Points, in no order, along strands that fork and pass close to each other.
In the rows, 128 means zero.
Two points are linked if the straight distance between their rows is under 77.9. Some points are linked to none.
J30: [ 71 112  56 127 113 199 119 119 152  88  72 140 116 112 145 106 147 112
  71 129]
J687: [129  87 106 125 102 179  84 113 140 126 169 110 132 127 118 141 142 107
 125 128]
J675: [116 123  56 127 124 224 130 103 144  84 113 129 126 133 108 140 117 118
 107 113]
J429: [157 135 149 129 164 158 134 115 134 156 116 156 139 109 133 129  76 117
 144 105]
J276: [160 138 138 157 120 131  88 168 151 159 122  94 176 154 126 193 135 113
 160 121]
J6: [132 108 104 128 119 145 166 182 112 123 145 105 178 117 106 147 139 133
 136 139]
J621: [132 119  98 130 102 218 119 140 153 160 106 109 156 140 127 164 117 166
 135 133]
J318: [117  95  95 134 121 173 100 110 126 125 136 106 142 103 123  87 142 142
 140 119]
J895: [120  79  91 124  84 186 146 158 133 161 123  82 168 131 116 178 153 140
 131 140]
J750: [103 107  75 132  89 234 126 110 152 100 117 112 136 139 108 155 120 118
 116 121]
J316: [130  87 134 128 135 176 130 135 153 110 120 116 129 115 114 140 117 149
 104 122]
J997: [108 132  44 123 159 179  91 107 127  87 125 141 150 111 142 108 137 145
  99 119]
J29: [165 127 133 119  83 168 145 180 146 137 121 105 179 159  93 183  87 146
 141 128]
J73: [151 145 149 138 169 128 117 115 105 149  87 131 137 106 116 105 137 121
 126 130]
J433: [126 151 152 148 102  44 129 124 117 150 122 106  91 167 136 114 129 126
 157 153]
J835: [160 140 122 163 162 116 124 140 127 126 116  97 167 133 121 158  90 148
 141 134]
J726: [121 120  70 136 153 196 133 116 131  75  93 120 126 120 107 132 140 132
 100 118]
J825: [105 178 178 141  86  15 116 108 124 140 112 153 114 141 153  90 102 100
 174 127]
J412: [154 123 132 160 105  77 158 180 149 136  92 108 155 157 114 199  81 107
 162 153]
J986: [115 116 123 113 133 162 120 137 141 130 131 151  95 130 138  66 144 146
 125 108]
J54: [114 111 114 128 150 206  93 107 161 123 100 151 152 109 136 143 123 138
  79 115]
J996: [165 114 125 139  84  66 137 188 141 166 103 126 146 156 122 155 112  71
 189 141]
J979: [154 144 142 165 128  55 131 152 152 129  97 122 117 161 132 115  76 126
 167 140]
J3: [142 112 126 149 126 171 101 136 142 100 142  98 182 140  96 130 114 136
 111 114]
J643: [ 97 116 122 117 125 123 108  91 102 127 132 126 118 108 147  62 151 170
 122 127]
J608: [169 122 100 118 154 129 108 129 120 130 140 131 112 122 122 116 137 136
 153 124]
J972: [121 120 168 124 112  71 148 102  97 126 140  99 101 125 122 131 152 104
 142 142]
J850: [106 172 123  90  84 107 125  93  83 106 141 153  97 155 136  68 158 194
  98 137]
J456: [120  82 119 149 124 130 132 111 123 138 137  63 118 141 118 167 155 129
 134 147]
J476: [108 145 138 126 104 128 145 117 109 178 156 126  89 149 147  99 148 121
 144 147]
J169: [142 108 133 135 112 123 162 160 106 188 106  95 164 122 124 167 148 105
 151 146]
J97: [132 122 156 163 119  67 138 157 167 161  74 121 130 130 151 192  96  97
 184 139]
J857: [105 124  55  94 106 233 107 116 173  74  95 152 165  97 137 177 114 139
 112  90]
J981: [133 120 153 125 128 122 128 122 116 141 156 140 150 112 122  88  91 117
 114 137]
J309: [138 104  93 124 132 114 141 131 105 133 155 117 113 124 125 129 113 151
 121 170]
J268: [164 113 147 145 125  89 170 174 147 124  91 120 130 124 120 186  83 116
 163 135]
J863: [106 177 141 140 152 101 159 112 102  98 175 120 121 146 123 115 136 114
 128 117]
J609: [123 152 148 158 107  35 139 143 136 141 107 121 102 174 143 107  93 126
 153 160]
J928: [125 160 184 151 163  75 140 123 133 131  92 123  88 138 140 117 137 135
 140 113]
J613: [136 164 148 131 131 108 134 163 141 140 166 170 118 161 137 108 106  90
 126 123]
J838: [141 130 125 164 125  67 133 168 131 161 134 100 164 151 142 169  98 123
 143 165]
J522: [140 208 190 105 119  43 113  84  98 111 107 178 109 155 147  75 125 146
 136  87]
J681: [123 118 103 105 162 190 129 121 147 107 126 171 103 112 138 138 147 112
  97 103]
J157: [149 130 155 149 109  93 138 150 129 153 123 122 158 125 115 183  95  67
 156 140]
J358: [125 110 158 142 142 133 165 111 120 163 105 115 105  99 135 143 117 126
 147 138]
J170: [163 122 154 131 115  90 136 126 122 154 122 131 119 122 114 164 102  63
 157 145]
J291: [101 162 116 122 149 127 142  92 108  82 168 134  97 144 125 109 160 126
 114 105]
J920: [ 89 103 103 143 114 195 132 127 146  90 117 107 172 111 114 117 125 140
  88 122]
J428: [139  93 141 128 106 117 124 119 107 154 110 102 108 133 102 106 164 118
 116 157]
J488: [ 97 146 123 106 109 114 109  89  96 122 135 136  91 132 141  76 176 166
 105 140]
J371: [153 119 132 134 118 168 123 130 138 130 120  97 154 136  94 216 130 115
 118 139]
J736: [114  94 162 130 123 106 140 111 125 119 164 102 102 112 123 140 142 109
 122 137]
J604: [139 113 114 153 125  83 142 152 106 154 143  83 160 138 137 141 124 145
 142 163]
J629: [140 114 117 132 125 189 134 138 141 174 105 113 133 131 128 165 122 159
 135 147]
J674: [139 115 137 116 156 125 138 116 121 107 157 147 148 100 118  94  95 135
 114 115]
J951: [184 153 132 127 158 123 134 147 128 120 115 169 128 148 101 101  98 103
 123 112]
J212: [120 177 140 133 147  77 144 137 106 165 109 140 101 140 156 109 140 153
 127 156]
J826: [104 161 149  82 146  95 146  97 116  78 175 181  94 154 146  84 137 155
  93  87]
J319: [115 141 161 126 124 104 163 151 123 141 147 130  97 125 137 119 152 108
 163 116]
J144: [127 161 113  96 171 143 139 109 120  94 148 187 100 158 138  74 136 125
 105  84]
J94: [110 155 181 150 175 104 145 102 139 137 122 133  96 130 148 140 121 126
 112 118]
J831: [ 98 147 112 141 160 162 135  99 123  92 148 121 111 133 121 128 158 116
 106 115]
J637: [129 116  88  77 109 217 113 128 167  76 119 150 176 102 116 187 105 156
 109  90]
J925: [126 116 120 107 184 144 131 112 137 102  89 164  97 125 129  93 140 160
  80 103]
J595: [103  94 105 121 120 211 127 129 155 107  98 127 130  95 118 159 158 119
 113 111]
J947: [156 130 137 113 123 176 127 150 146 139 112 117 184 105 117 200 103 157
 147 119]
J448: [128 156 183 123 109  84 119 111  86 143 116 130 117 130 111  77 161 105
 136 124]
J108: [122 125 162 137 171 115 149 120 135 147 117 125 109  95 152 156 127 139
 140 125]
J989: [120  88  97 140  97 199 116 137 148  98 129  90 181 130  98 136 120 149
 109 120]
J816: [105 138 159 152 124  22 143 157 130 147 115 112 126 129 167 139 132 136
 155 152]
J599: [ 86  83  64 126 109 184 135 134 139  81 148 105 143 104 137 136 144 139
 131 122]
J287: [147 109 132 135  91  44 145 176 123 157 120 131 140 131 129 122 119  82
 188 146]
J551: [121 172 161 125  92  51 139 114 102 132 144 123  97 161 144  95 136 141
 155 134]
J514: [118 116 146 120 155 115 157 121 129 120 117 134  91 122 131 114 131 165
  94 142]
J417: [127 184 158 106 147  75 108  76 111 116 157 159  89 150 151  94 131 143
 139  95]
J69: [152 114 137 142 145 131 163 149 129 145  94 118 125 124 122 159  96 154
 117 163]
J381: [151 129 124 149 127 110 105 135 122 181 121  93 114 158 133 139 153 109
 170 140]
J879: [156 101 126 113 118 165 112 118 124 130 134 146 133 107  95 108 117  95
 119 128]
J907: [108 131 154 125 144  95 156 135 120 131 117 124  93 123 130 130 164 145
 100 149]
J868: [128 107 108 111 158 179 142 140 146  94 135 127 159  87 135 171 119 166
 132 103]
J886: [107 155 170 116 124  73 166 132  96 123 122 130  88 125 136 119 177 135
 112 139]
J37: [115 127 141 147 127 123 119 110 123 147 123  96  92 155 131  90 160 159
 141 129]
J444: [136 112  86  96 108 216 115 149 166 106 123 131 150 118 116 182 132 159
 139 101]
J529: [122 112 118 127 108 150 106 140 126 126 131 129 118 149 106  76 150 132
  82 146]
J115: [168 144 144 160 136  95 129 162 165 137  96 136 127 162 120 149  71 121
 143 137]
J877: [173 114 124 142  81  75 145 193 148 155  90 114 174 150 107 186  94  87
 172 148]
J208: [133 167 145 149 153  99 128 131 114 174 110 134 120 134 163  90 114 156
 150 136]
J526: [163 110 149 119  97 167 146 164 127 164 111 137 173 115  97 151 105 106
 136 135]
J611: [ 84 105  63 125 121 213  97 103 172  72  68 151 135 108 154 133 121 109
  74  98]
J142: [ 97 181 138 111 113 102 153  83  72 136 161 136 102 137 136 103 156 135
 110 147]
J206: [139 142 144 125 143 108 129 164 120 181 119 143 138 101 151 151 146 101
 149 140]
J328: [103 108  51 106 101 227 103 124 164  76  58 148 142  95 144 151 124 123
 102 102]
J38: [115 139  52 106 168 163 106 105 120  74 110 161 121 115 132  93 160 135
  98 105]
J564: [103  98 105 113 108 146 158 151 126 118 156 114  95 137 121 133 168 123
 115 146]
J255: [134 120 158 149 136 119 151 162 138 103 149 109 149 124 110 127 121 113
 144 107]
J691: [151  90 121 113  83 168 125 160 143 168 109  92 164 139 117 199 142 148
 142 135]
J775: [114 102 132 125 162 173 120  77 128 129 111 145 128  88 137 107 104 143
  83 125]
J571: [ 80 115  66 120 133 192 144 127 141  75 144 130 135  99 137 131 147 117
 125  98]
J296: [153 111  94 109 155 168 130 120 116  99 148 151 163  91 115 116  93 138
 120 115]
J943: [161  98  96 125 132 156 157 143 114 107 120 108 127 123  88 113 120 148
 143 141]
J653: [127 165 154 142 177  61 135 129 149 136 119 161 113 124 174 138  94 124
 144 118]
J701: [116 123 104 109  97 110 135 126  87 158 150 122 109 140 121  97 154 136
  95 186]
J158: [107 131 121 110 137 143 123 106 107  86 114 147 106 113 102  93 188 110
  81 128]
J244: [129 134 114 126 178 134 134 103 135  97 166 136 104 137 136 124 105 146
 130 101]
J903: [144 111 168 145 122  98 110 176 172 158 120 130 143 124 149 183 107 110
 141 137]
J258: [124 205 175 133 103  18 114  92 104 114 116 151 125 151 143  87 117 131
 159 109]
J780: [141 111 137 123 107 148 121 163 133 159 135 134 109 141 125 121 166 104
 138 131]
J432: [140 149 163 157 152 112  93 137 147 138 144 129 150 142 138 112 105 113
 134 108]
J101: [148 130 120 155 132  72 149 149 135 128 139 107 122 151 132 123  79 145
 163 144]
J478: [117 120 125 101 120 120 109 131 114 117 172 154 118 118 127 100 164 116
  97 136]
J60: [116 104 101 129 104 214 132 109 154 112 137  97 140 135 107 202 120 132
 120 130]
J627: [117 186 173 150 120  11 133 125 128 103  78 148  96 153 133 122 137  99
 157 129]
J548: [124 154 130 145 164 124 130 115 122 156 129 136 136 128 156  88 102 163
 133 122]
J688: [154 118 122 148 116  99 144 173 144 150 120  94 158 155 125 201  89 144
 135 158]
J909: [156 122 157 125 104 130 150 165 126 154 123 132 178 104 108 182 101  91
 143 140]
J856: [113  95  70 109 145 197 129  92 151  84 139 158 136 121 137 107  79 149
  97 100]
J660: [145 127 114  79  95 200  97 145 157 101 119 129 205 102 107 200 107 175
 113 105]
J220: [124 137 193 144  96  51 115 147 139 135 118 127 117 156 117  98 135  94
 134 130]
J408: [169 133 142 120 172  74 101 140 132 106 121 146 114 128 128 103 129 135
 135 108]
J817: [160 121 146 130 164 135 113 133 154 117 130 137 137 119 128 173 105 126
 116 116]
J722: [141 116 120 105  73 208 111 152 158 165 109 114 168 140 118 196 115 166
 128 131]
J725: [130 149 151 147 116 144 128 146 136 159 165 141 132 160 126 117 112  94
 114 137]
J489: [137  78  98 124 105 183 139 155 143 105 121 106 152 129  90 150 117 148
  97 145]
J275: [109  97 164 132 123 157 162 114 123 154 117 115 102 113 125 128 130 122
 120 142]
J982: [142 150 138 117 160 137 123 156 152 123 163 172 115 153 143 103 121 117
 123  98]
J383: [ 91 119 117  99 140 141 142  71 109 103 116 145  61 105 143  90 156 160
 108 115]
J416: [126 105 127 119  97 199 140 148 137 158 134 135 166 111 114 139 120 115
 118 133]
J626: [168 112 164 140 157 106  92 130 170 117 134 134 130 124 139 167  90 120
 137 105]
J732: [ 74 109  84  95 120 161 133  97 130  85 153 160  90 103 152  87 140 130
  93 124]
J34: [115 122 144 144  73  11 142 152 126 162 100 140 140 137 135 123 108  64
 180 153]
J612: [111 145 162 127 119 121 125 111  85 148 118 119 124 115 115  89 187 107
 121 132]
J420: [116 138 133 136 110  69 156 123  76 141 157  89 141 132 122  96 141 132
 151 149]
J406: [122 115 127 158 131 142 136 133 132 153 129  81 121 150 133 111 123 159
 148 134]
J322: [179 134 143 133  93 139 118 167 161 144 109 108 169 156 107 193  77 133
 160 128]
J242: [168 121 115 138 124 100 106 134 124 171 138 106 115 152 129 178 136 100
 158 154]
J992: [104 170 155 143 132  43 155 143 116 149 123 132 108 136 172 116 129 154
 135 153]
J970: [101 145 119 147 171 185 141 104 136 115 132 124 118 129 135 120 144 122
 140  89]
J303: [128 169 133 103 168 120 145 135 133 103 159 177 101 154 139 101 139 122
 122  81]
J955: [127  91 105 105  79 214 105 111 148 133 132 119 178 100 119 174 104 140
 129 124]
J563: [150  95 103 138 114 150 128 124 124 138 140  78 130 149 101 191 131 119
 125 156]
J968: [155 125  89 126 146 150 128 148 122 119 151 124 175 110 120 139  99 154
 128 135]
J517: [126 130 132 152 142 142 135 147 141 155 138 117 148 135 148 114 100 161
 146 127]
J869: [135 147 123 137 148 117 170 150 110 146 117 124  93 140 120 160 157 104
 144 152]
J568: [121 138 164 114 108  86 138 134 114 122 173 152 132 127 128  84 110 116
 109 134]
J351: [ 82  91 135 120 110 150 149  95 112 139 131 105 101 104 137 108 159 133
 124 137]
J237: [130  95 105 130 103 205  74  94 151 138 144 116 148 116 121 156 118 118
 120 125]
J221: [109 111 121 110 112 143 143 143 115 122 169 133 121 118 120 121 157 106
 101 147]
J33: [141 108 106 138 132 150 156 148 122 169  98 100 141 127 128 161 115 165
 129 165]
J573: [ 90  89 114 113 149 193 126  78 144 101  98 158 112  91 137 114 125 123
  74 108]
J636: [108 186 152 167 116  11 133 120 138 102  88 151 119 155 126 130 107  67
 169 132]
J713: [ 97 104 103 124 144 151 152 141 121  99 130 119 140  95 128 111 158 153
 112 125]
J181: [183 114 102 127 105 130 130 170 116 162 113 105 186 127 112 176  95 148
 162 151]
J492: [ 80 116  67 128 108 182 129 108 127  89  79 133 107 120 117  85 156 115
  81 144]
J359: [141 115 141 132 131 133 128 161 125 180 115 113 162 104 142 180 154 123
 137 144]
J844: [ 83 114 120 121 139 168 155  78 112 116 110 124  84  99 131 104 160 136
 115 127]
J684: [131 114 150 115 138 119  97 127 140 123 149 149 102 122 127 118 143 121
  96 127]
J550: [140 136 150 115 146  67  89 115 137 134 163 157 102 122 161 104 105 147
 126 128]
J640: [113 152 168 144 166  97 131 112 109 116 119 121 141 109 134  80 144 148
 129 103]
J466: [128 180 164 105  79  43 132 107  88 111 146 140 103 157 140  76 140 180
 160 114]
J464: [149 137 153 171 121  82 107 177 144 142 117 106 163 158 123 125 120  99
 168 118]
J198: [171 145 126 144 133 161 110 161 146 132 124 115 158 146 106 175 137 111
 164 107]
J998: [106 117 123 134 147 176 144 139 149 131 148 135 143 118 156 102  96 165
 124 117]
J790: [154 109 156 145 157 109 116 105 118 138 114 107 148  87 125 137 100 132
 150 120]
J913: [119 145 130 121 123 105 100  98 101 130 129 105  85 147 137  89 185 160
 138 130]
J596: [121 155 158 101  99  82 117 117 106 126 171 158 108 143 128  72 134 132
 100 136]
J500: [158 106 136 132 153 139 120 123 110 132  91 117 139 101  94 119 142 124
 115 138]
J990: [146 141 148 146 129  85 107 157 135 142 138 128 136 142 135 101 123 114
 158 122]
J799: [134 126 136 102 179 117 139 109 132 110 111 164  81 134 141  98 114 163
  91 116]
J85: [142 169 171  98 160  71 128  97 126 119 117 196  82 162 146  84 100 145
  99 100]
J228: [116 138 142 151 139  57 148 142 116 156 129  99 133 115 165 137 127 133
 182 138]
J766: [117 134  86 134 136 204 104 120 134 113 140 119 188 106 127 166 123 142
 126 112]
J728: [124 112 102 123 138 199 137 127 144 135 137 139 159 104 148 127  80 177
 122 119]
J891: [136 145 160 122 128  28 110 121 129 128 142 152 104 119 149 110  97 126
 146 137]
J298: [106 155 120  81 133 105 115 104 112  83 170 177  98 148 149  72 151 176
  95  98]
J776: [181 113 120 133 138 113 149 143 116 113 122 119 130 129  88 130  97 125
 145 142]
J331: [125 146 155 150 119  55 154 179 155 136 112 149 115 138 140 149 112  76
 173 130]
J846: [158 130 140 139 133 126 115 139 136 131 132 114 144 132 105 205 136  88
 120 143]
J755: [122 120 176 151 102  59 106 155 140 160 122 104 128 154 130 120 154  98
 132 143]
J19: [147 146 157 110 161 112 148 129 120  95 130 167 118 137  95  90 117 101
 103 102]
J560: [136 127 134 124 148 140 130 122 106 102 106 133 133 116  82 103 161 110
  84 130]
J394: [128 119  98 127 149 141 132  99 108 128 152 125 120 117 132 122 100 150
 105 156]
J957: [ 83  89  88 108 118 144 136 116 130 108 159 126  95 108 152  93 133 165
 102 145]
J511: [172 134 102 137 146 130 138 170 127 122 124 105 178 127 117 170  93 163
 150 139]
J320: [151 114 121 127 130 204  79 105 160 132 113 136 145 121 120 162 114 130
 104 112]
J71: [137 111 161 140 126 102 128 158 145 149 130 126 116 133 134 155 122 117
 121 147]
J638: [135 116 134 130 135 142 162 165 116 102 149 108 159 108  90 136 133 110
 127 124]
J252: [142 136 125  87 102 184 124 150 144 128 107 113 203 103 110 224 121 177
 124 120]
J251: [140 130 135 144 152 133 167 149 144 130 128 124 117 142 130 160  80 153
 114 144]
J685: [ 97 142  95  85 140 145  99  92 118  86 128 190 113 126 153  61 167 139
  79  95]
J263: [155  97  90 123 107 133 153 173 113 134 146  98 149 133 103 127 130 134
 147 146]
J876: [147 130 155 169 114 117 113 175 146 156 126  97 177 158 121 150 129 108
 137 126]
J578: [ 96 102  93 129 120 161 167 155 128 136 148 100 120 133 137 147 151 150
 127 148]
J175: [127  95  92 113 105 136  95 113 103 152 149 115 134 109 122 109 164 116
 116 155]
J770: [139 131 157 149 129  61 141 112 100 125 131  96 129 130 103 137 126  96
 137 149]
J932: [121 146 112 130 119 224 129 126 139 127 127 122 191 116 109 181 125 126
 116 112]
J354: [ 85 114  95 142 125 183 112  98 127 167 143 111 138 116 149 135 139 139
 111 149]
J82: [ 97  90  87 114 143 202  93  93 163  89  88 156 133  83 149 131 127 129
  77 105]
J754: [131  99 120 128 118 173 111 139 154 121 164 113 126 129 124 154 148 114
 140 108]
J485: [117  92 119 108 139 191 140 146 158  95 118 147 117 104 120 144 151 129
 102 107]
J273: [104 135 107 107 145 129 139  80  93 115 158 150 111 102 141 100 116 147
  89 149]
J717: [ 97  92  96 129 108 193 127 153 145 132 103 109 131 120 130 144 179 128
 109 128]
J447: [136  80 132 122  96 180 116 114 143 146 137  93 173  98 120 176  95 155
 137 133]
J76: [179 140 114 126 163 140 108 131 133 122 118 152 108 147 108 107 101 133
 135 113]
J149: [116  92  79 129 106 184 125 105 119  99 121  97 125 113  98 142 159  99
 112 139]
J734: [137 121 134 135 119  86 121 123 101 162 109  97  94 152 115 124 179 126
 118 162]
J898: [133 145 176 157 147 103 120 118 118 168  94 120 128 115 127 125 136  98
 137 128]
J794: [128 134 123 120 144 150 121 130 113 177 142 144 125  95 147 145 143 110
 134 147]
J680: [117 153  83  94 149 152 109 116 111  98 142 179 107 131 129  74 168 125
 111 103]
J12: [115  70  97 110  94 202 117 121 145 107 124 143 143  92 113 111 114 119
  98 124]
J304: [130 145 187 128  84  39 120 124 104 147 105 131 117 132 121  84 151 104
 150 133]
J567: [153  93 144 128 118 129 119 121 134 156 139 100 167  95 136 184  80 146
 158 138]
J362: [127 165 176 115 119  63 101  90 116 126 164 145  95 138 148  92 129 120
 162  93]
J414: [150 123 158 126 148 119 110 133 136 144 128 147 115 120 126 142 122 105
 105 139]
J762: [130 144 118  89 103 110 116 123  92 130 165 168 110 129 125  68 148 126
 105 140]
J610: [124 181 127 105 172 114 122 103  97 133 125 169 104 128 150  84 152 151
 119 116]
J735: [ 99 151 132 113 114 136 120 108  91 122 122 135 109 132 107  82 207 109
 113 126]
J855: [105 150 133 135 121 150 137 139 122 165 160 138 119 148 140  97 126 122
 114 144]
J593: [116 162 125 128 182 142 123  99 111 146 127 154 129 116 153  93 122 144
 106 118]
J15: [145 119 166 152  97  86 109 177 175 172  89 125 167 131 141 195 107  95
 169 132]
J484: [141 174 147 154 167 114 114 116 129 111 144 131 130 162 124  92 115 122
 116 101]
J897: [ 91 130 120 126 101 154 130 144 132 121 135 133  97 161 122  78 172 132
  83 143]
J777: [130 149 124 150 143 148 102 138 129 101 158 130 146 154 101 108 143 107
  91 123]
J797: [157 109 141 141 136 106 117 112 129 154 124 105 139 108 138 173  91 127
 172 140]
J858: [153 126 134 145 143 152  89 133 138 102 142 119 167 135  94 144 131 109
  95 120]
J118: [138 133 139 140  92  41 119 129 112 176 107  93  96 181 133 127 159 102
 161 157]
J413: [131 142 166 155 174  93 141 141 155 143 108 135 130 109 165 171 101 129
 152 121]
J312: [ 82 154 141 105 134 119 158  83  86 125 153 147 105 105 142 100 148 138
  97 139]
J137: [108  92  63 113  90 213 120 143 153 100 149 104 158 113 132 170 131 149
 146 110]
J231: [107 116 107 118 145 149  96  99 112 129 123 135 135  89 139  66 141 149
 118 123]
J952: [139 117 100 112 161 166  94  99 139  95 134 166 135 119 119 105 113 127
  76 109]
J512: [122 162 150 154 151 118 150 119 116 111 143 112 120 153 109 107 128 124
 118 122]
J977: [ 83 112  68  97 135 154 118  92 134  65 143 174 111 112 141  97 130 119
  60 122]
J753: [131  91 127 132 110 138 111 137 124 120 119  97 122 143  92  95 171 123
 107 143]
J527: [118 134 103 140 126 102 143 141  88 145 159  93 158 139 129 108 145 142
 139 152]
J918: [112 143 119 115  92  91 146 118  87 169 151 112  92 154 141 103 153 142
 133 168]
J905: [119 151 114 121 177 169 113  97 119 141 148 164 142  99 151 129 129 119
 104 117]
J690: [141 121 155 154 124  77 158 170 153 142  91 116 112 139 133 171 118  93
 186 126]
J92: [162 139 160 156 114 110 123 154 174 141  88 126 156 155 125 186  49 122
 150 130]
J264: [118 157 152 137 132  11 122 120 144 107 133 150  97 139 153 146  88 106
 150 138]
J718: [127 133 141 118 167 152 173 129 129 116 139 157  98 112 134 122 128 116
 143  98]
J31: [121 131 175 131 124  57 138 132 129 134 151 140 122 124 141 108  91 116
 119 144]
J774: [103 100  82 140 108 186 111 110 113 161 134  94 182 108 126 147 140 130
 111 159]
J350: [ 91 110 127 106 130 118 148 114 125 103 148 135  86 125 146  83 134 185
  92 140]
J606: [148 119 140 136 121 156 117 164 148 146 132 117 124 141 116 153 147 107
 163 111]
J486: [125 155 154 160 118  32 146 147 146 107 113 131 125 148 123 146 106  62
 169 129]
J105: [128 172 173 131 142  33 142 126 123 105  98 134  92 137 135 112 144 120
 161 111]
J763: [144 140 141 111 146 110 156 158 129 132 145 154  88 122 138 127 137 106
 165 111]
J389: [169 105 114 127 120 146 114 120 123 154 147 104 118 136 108 166 114 110
 145 147]
J936: [106 153 179 124 113  72 160 151 115 135 132 140  93 140 138 119 166 104
 138 126]
J580: [136 138 150  82 154  95 133  96 105  89 140 167  95 112 122  91 148 136
 108 112]
J912: [ 92 151  94  85 108 127  92  86 104  82 154 168 106 133 145  49 159 165
  96 106]
J872: [140 124 133 145 113  76 111 115 103 182 118  85 103 159 135 130 173 108
 160 151]
J625: [114 143  95 129 154 180 117 102 115 164 127 137 137 101 152 146 141 125
 108 149]
J227: [100 119  79 136 127 181 126  99 116  96  98 109 114 128 102 108 158 122
  97 137]
J829: [119 144 160 141  76   4 113 124 130 152 111 140 113 148 150 106 108  88
 176 148]
J52: [152 141  95 116 147 125 108  89  99 115 159 129 102 130 126  89 135 139
 158 118]
J822: [130  99 160 151 103  73 133 161 142 176 117 101 126 148 142 145 134 113
 149 148]
J800: [155 120 163 140 144  76 103 123 152 111 150 128 115 121 129 158 102  93
 151 117]
J677: [108 123  49 127 134 201  91 123 147  89 138 135 175 106 141 138 122 145
  97 116]
J55: [154 140 152 145 138  71 115 115 140 139 123 131  98 137 131 150  96  91
 163 136]
J24: [129  80  93 134 118 164 117 121 112 139 118  86 156  96 117 114 145 151
 149 135]
J180: [127 125  84 134 123 149  91  97 106 120 155 109 122 137 119  76 150 134
 145 123]
J280: [152 180 174 103 145  50 128 104 119 103 113 182  97 154 126  83 115 121
 126  97]
J113: [136 162 166 129 123  75 102 129 135 130 151 143  98 153 143  93 137 106
 159 103]
J586: [126 129 130 138 111 207 130 140 134 155 131 113 183 131 109 164 129 108
 129 120]
J650: [115 162 192 140 122  78 124  99 106 115 127 118 126 135 125  71 154 125
 133  98]
J81: [143 186 130 111 149  84 117 100  95 126 132 154  96 145 144  90 138 147
 139 114]
J695: [156 120 120 101 140 180 144 137 147 107 121 131 171 101 112 194  84 165
 132 112]
J737: [116 178 150  84  85  77 132  84  82 111 150 156  88 148 149  75 144 198
 129 113]
J35: [102  92  84 129 100 195 162 149 127 144 122 103 142 121 124 153 156 139
 128 143]
J658: [120 135 129 134 160 187 165 134 145 115 142 132 125 122 130 151 126 122
 145  89]
J516: [148 126 107 124 136  70 146 146 103 124 158 116 112 131 126 118 105 150
 149 156]
J706: [114 108  85 113 129 222 124 107 162 110 130 153 150 108 144 143  80 163
 110 107]
J623: [134 138 162 157 153 133 158 133 133 112 119 106 127 137 106 132 125 111
 141 109]
J364: [112 105 133 147 134 123 117 102 120 117 154  87 110 129 120 140 150 128
 120 135]

A fork is a point with three links. Follow the links from the first point to the second and name the forks in between, in order.
J578; J735 -> J478, J414, J71, J448
J92; J998 -> J979, J433, J488, J517
J381; J24 -> J872, J433, J488, J318
J623; J417 -> J512, J990
J717; J486 -> J35, J478, J414, J71, J690
J599; J990 -> J637, J611, J82, J237, J606
J550; J825 -> J891, J568, J478, J414, J71, J690, J412
J903; J829 -> J690, J412
J447; J998 -> J237, J606, J990, J593, J548, J517

Follow the links from the first point to the second, and from the first to the third. Name the last point that the two ways share.
J718; J943; J447 -> J512
J992; J242; J990 -> J548
J511; J777; J158 -> J478
J858; J15; J304 -> J71

A fork is a point with three links, a tip a point with one. Leave the first point through the second and follow the links. Name the first fork or tip that comes.
J817; J626 -> J680
J895; J691 -> J251
J763; J718 -> J512
J522; J258 -> J412
J658; J718 -> J514
J144; J303 -> J701
J526; J909 -> J414
J412; J877 -> J85
J898; J73 -> J448

Name the points in between on the shortest way along the links from the first point to the second, in order.
J359; J563 -> J206, J794, J625, J905, J593, J548, J517, J406, J37, J913, J488, J850, J737, J466, J551, J433, J118, J872, J381, J242, J389
J180; J638 -> J318, J231, J643, J488, J913, J37, J406, J517, J548, J593, J610, J81, J417, J362, J113, J990, J432, J484, J512, J623, J255
J790; J512 -> J797, J567, J447, J955, J237, J687, J754, J606, J198, J276, J876, J464, J990, J432, J484
J412; J858 -> J268, J690, J97, J15, J903, J71, J414, J684, J478, J221, J564, J578, J35, J717, J595, J485, J316, J489, J989, J3
